The views of a scene show one set of named points, each view turned or mirrored, shifted and resized as a whole, with a little noise and some points left out.

Scene 1
View 1
q_837: -31 18 32 -4 6 -23 43 -1 25 -6 4 40 -25 44 9 -29 0 14 25 -29 -18 -18
q_199: -36 -7 28 -30 -52 -19 38 -55 55 0 19 58 -28 21 -6 8 6 38 27 -31 -32 -42
q_521: -20 16 52 -35 -21 -6 21 -52 18 -32 -22 11 -33 2 10 22 14 4 9 -34 -9 -13
q_432: -36 30 44 -20 -11 -30 47 -20 33 13 25 59 2 36 -6 -2 -6 35 38 -28 -27 -40
q_585: -7 72 84 2 12 -38 -1 26 -23 2 -14 -4 6 -9 38 39 -10 0 20 -45 45 -5
q_693: 2 -16 -2 12 -20 42 59 -16 -15 23 75 -5 19 21 -37 1 -23 44 16 62 -46 -42
q_709: -25 2 37 -12 -64 -24 7 -31 47 -1 3 37 -34 1 16 17 -5 31 35 -42 5 -28
q_699: -3 40 39 -5 22 6 56 -9 -42 6 39 1 28 22 -15 6 -17 8 -6 30 -31 -23
q_911: -24 -7 22 0 -34 -33 23 -21 4 -2 15 23 -46 8 25 14 6 8 -34 -29 -5 -24
q_230: -37 5 30 -17 -18 -35 38 -31 24 -9 7 45 -39 29 13 -3 10 11 -11 -37 -23
 -25
q_971: -21 29 58 -21 13 -13 25 -20 -1 -18 -9 1 -18 5 12 29 17 7 2 -32 -1 -15
q_802: -4 -5 8 18 33 33 55 13 -22 -12 22 -21 -14 37 -10 -30 -2 10 5 34 -30 -9
q_715: -2 40 50 -16 36 13 40 -17 -39 -31 -11 -22 -4 15 3 5 3 -18 -12 6 -15 1
q_941: -31 -36 -22 15 -21 -18 64 -13 7 13 57 42 -42 49 -3 -34 -1 22 -40 12 -52
 -37
q_980: -17 -10 24 10 19 -9 22 3 -20 -29 -14 -26 -61 8 31 12 29 -10 -47 -25 6 -1
q_805: 1 -5 22 2 -34 23 19 -18 3 -12 5 -12 -23 2 5 2 -11 14 22 6 -4 -11
q_75: -22 25 29 6 20 -16 57 11 -6 19 43 30 9 41 -5 -11 -9 27 12 3 -27 -33
q_477: -8 -11 10 22 6 13 32 18 0 -17 0 -11 -41 29 14 -34 -2 6 12 1 -5 -2
View 2
q_980: 10 -18 16 0 16 -14 34 51 0 6 28 18 14 -8 4 4 38 -29 13 -31 16 37
q_521: 12 3 26 -4 13 -43 21 16 8 -7 15 -16 6 2 -1 -6 55 -3 -32 13 3 -13
q_75: -6 -37 17 -44 -25 10 -10 7 6 -31 -3 40 22 -17 -13 -22 22 7 13 36 3 -13
q_911: -13 -23 16 -13 -14 -4 24 26 9 17 3 -3 4 1 12 3 30 -16 -20 9 -2 18
q_585: 17 14 21 -26 -22 -28 42 60 -20 -8 45 54 50 -15 -38 -19 36 -31 -47 32 5
 -8
q_199: -23 -9 23 -18 -17 -6 3 -15 19 -13 -16 -26 -14 14 19 1 47 24 -38 42 -1
 -26
q_230: -24 -14 13 -15 -7 -9 14 -1 14 4 -5 1 -3 7 -4 -12 46 7 -19 14 -1 4
q_941: -27 -66 6 -28 -19 28 -14 -12 29 1 -27 2 -10 -1 19 5 11 9 31 11 5 19
q_709: -10 4 20 -10 -24 -6 23 9 10 -3 5 -12 0 20 12 21 40 4 -57 42 12 -20
q_971: 10 0 29 -17 4 -29 21 33 -4 -16 21 12 19 -11 -10 -20 51 -9 -17 12 0 -7
q_477: 19 -30 6 -10 2 1 6 15 14 -22 20 33 16 1 -7 26 20 -5 20 2 41 4
q_432: -22 -9 18 -36 -27 -1 -1 -11 9 -26 -9 17 7 2 -13 -22 44 22 -26 50 -1 -29
q_715: 40 -28 22 -21 22 -47 4 29 5 -19 24 24 34 -30 -26 -26 33 -18 19 2 5 -4
q_693: 36 -78 33 -48 -25 12 -42 10 22 -43 -13 -5 18 -29 36 10 -11 1 40 53 6 -31
q_699: 29 -52 26 -47 -11 -20 -17 22 8 -27 4 27 37 -37 -15 -32 12 -11 23 36 -10
 -18
q_805: 35 -26 21 -12 -3 -17 5 22 14 -17 17 -2 18 -3 12 27 17 -10 -8 27 25 -17
q_837: -15 -12 5 -21 -9 -2 7 -9 12 -19 4 33 7 7 -24 -6 41 16 -8 20 20 -9
View 3
q_199: 0 6 8 56 -12 16 18 16 -44 5 5 -29 27 17 -12 3 24 5 -12 -12 14 13
q_980: 21 -27 23 9 22 -3 -26 -9 11 -7 -17 4 20 2 23 -2 -14 17 3 0 -23 13
q_941: 15 -52 6 59 34 12 -4 15 -18 1 27 -26 51 7 -15 -17 13 15 -17 -35 -11 -2
q_911: 9 -32 23 26 -1 -2 -4 8 -16 3 -4 -18 20 -1 6 -3 9 11 1 -14 -9 23
q_521: 1 14 13 18 -3 4 -1 -11 -19 1 -23 -9 14 13 5 10 14 10 -10 5 3 25
q_693: -4 -38 -14 52 26 -2 39 -19 21 -34 32 -32 31 48 -19 -33 25 16 -28 -29 2
 -10
q_802: 11 -23 -17 30 46 5 -5 -13 27 -35 1 -10 37 25 -3 -21 4 28 -20 -14 -12 -18
q_971: -6 7 12 9 7 0 5 0 1 -8 -21 -9 8 5 17 2 3 25 -7 -2 3 15
q_230: 2 -8 13 34 8 10 -4 19 -30 8 -7 -19 28 -4 0 4 12 18 -9 -15 2 15
q_432: -16 9 -6 41 3 12 22 32 -24 -10 -3 -34 22 2 -6 -3 21 30 -14 -22 20 0
q_805: 12 -16 -6 29 -4 -4 2 -18 3 -29 -12 -17 20 28 -6 -9 20 7 -3 -2 -8 8
q_837: 1 0 -12 34 15 13 -8 27 -18 -16 -15 -21 31 -4 -3 -1 11 29 -8 -15 3 -6
q_477: 21 -22 -13 29 19 4 -20 -1 8 -35 -14 -11 33 13 0 -10 3 20 0 -6 -17 -11
q_709: 6 -2 7 41 -34 3 9 15 -34 -11 -14 -29 14 11 -4 5 22 4 9 -4 6 17
q_75: -12 -17 -11 32 28 5 17 23 7 -23 4 -28 26 5 -2 -18 12 40 -17 -31 7 -11
View 4
q_911: 11 21 -20 4 3 -9 11 7 14 17 -1 -2 1 -50 20 8 4 -7 9 -19 -8 11
q_432: -8 -1 5 -25 -7 -38 -3 40 -21 11 -1 -5 -6 -41 -23 13 -11 -20 -20 -5 -21
 24
q_971: -1 23 -12 -1 -29 -7 13 22 10 6 -9 1 -6 -20 2 22 -9 -8 22 13 -33 12
q_521: -8 19 -23 -14 -14 -20 36 18 25 21 -1 -3 -4 -22 4 24 -1 -16 16 5 -43 19
q_230: 0 12 -8 -16 -3 -22 1 20 16 20 9 -9 2 -50 -1 14 4 -22 0 -17 -21 12
q_477: -15 16 5 26 -13 -22 13 10 18 -12 -19 -9 -10 -19 14 27 21 -30 -3 3 19 -13
q_941: -4 3 -12 -17 8 -28 -18 5 11 10 12 8 -2 -64 1 8 23 -19 -23 -28 57 -7
q_199: -9 4 -15 -35 16 -45 22 26 8 38 9 -5 -2 -42 -11 9 -9 -17 -29 -14 -20 27
q_699: -14 4 -21 -14 -41 -16 2 23 -27 -24 -16 28 -14 -28 -12 26 10 -2 18 21 27
 14
q_585: 14 27 4 38 -33 6 13 32 -31 -20 -36 -9 -6 -23 15 17 -17 -5 38 14 -61 26
q_693: -23 -4 -30 -17 -10 -42 18 14 -29 -9 -22 36 -18 -21 -10 15 8 6 -30 16 77
 8
q_715: -15 18 -18 0 -52 -3 12 17 9 -22 -12 15 -12 -14 -1 37 18 -14 42 25 -5 3
q_837: -10 6 15 -3 -11 -29 -5 30 4 1 -2 -16 -4 -37 -10 23 8 -35 -8 -6 -16 5
q_802: -24 11 -2 8 -33 -22 0 12 8 -23 -18 13 -15 -14 -2 31 24 -20 -1 19 49 -18
View 5
q_699: 22 -35 -43 22 8 -5 -16 24 -2 6 17 5 -13 -6 -29 -33 18 7 11 -7 0 17
q_941: -21 -32 0 -22 -23 -32 -19 -5 -21 -12 -7 -18 11 3 -43 -30 5 -13 -34 -20
 -12 3
q_693: -2 -19 -43 9 18 -29 2 9 1 -8 3 -18 -26 -12 -58 -44 13 -12 -23 6 -19 48
q_521: 23 -8 -1 -38 1 2 -1 -7 -1 19 19 12 24 -8 15 7 25 1 32 0 -18 19
q_432: 42 -31 -2 -19 6 -18 12 -25 -29 -7 -1 15 1 11 -17 -16 5 15 8 8 -8 2
q_805: -1 -7 -6 -28 22 8 8 11 7 12 14 -3 -5 -9 -8 -20 23 -17 5 3 -17 29
q_230: 16 -24 9 -39 -12 -12 -10 -14 -19 5 4 4 23 4 -5 -6 9 3 8 -8 -11 -4
q_980: -19 -19 3 -31 -10 30 -26 25 15 33 11 -14 18 -18 10 5 15 1 8 -20 10 3
q_199: 29 -12 6 -49 -1 -33 11 -37 -25 -4 0 5 18 5 -14 -6 8 -2 5 9 -30 19
q_477: -25 -21 14 -12 8 22 6 15 5 4 6 -2 -9 -3 -8 -15 22 -9 -8 -10 6 12
q_802: -27 -28 -11 20 1 9 -2 20 8 -4 9 -5 -17 -10 -26 -20 27 0 -11 -12 11 28
q_911: 10 -19 0 -53 -4 0 -19 4 -7 24 6 -10 21 -3 -6 -14 2 -8 2 -10 -14 -5
q_585: 52 -29 -12 -26 36 50 -2 26 4 43 16 14 -10 0 19 -15 0 17 36 5 13 -21
q_75: 20 -40 -19 7 6 -5 -3 4 -14 -2 0 1 -15 3 -33 -28 3 14 -7 -2 8 4
q_709: 31 -7 13 -65 19 -4 16 -21 -14 13 3 3 10 5 1 -10 5 -9 11 13 -28 7
q_715: 6 -26 -24 13 0 19 -17 29 11 17 26 13 3 -13 3 -8 33 9 30 -14 7 17

Which points are out of place in each view (at most two, in the order of its rows)? Write - if all are in place.
view 1: -
view 2: q_980, q_693
view 3: -
view 4: q_699
view 5: q_75
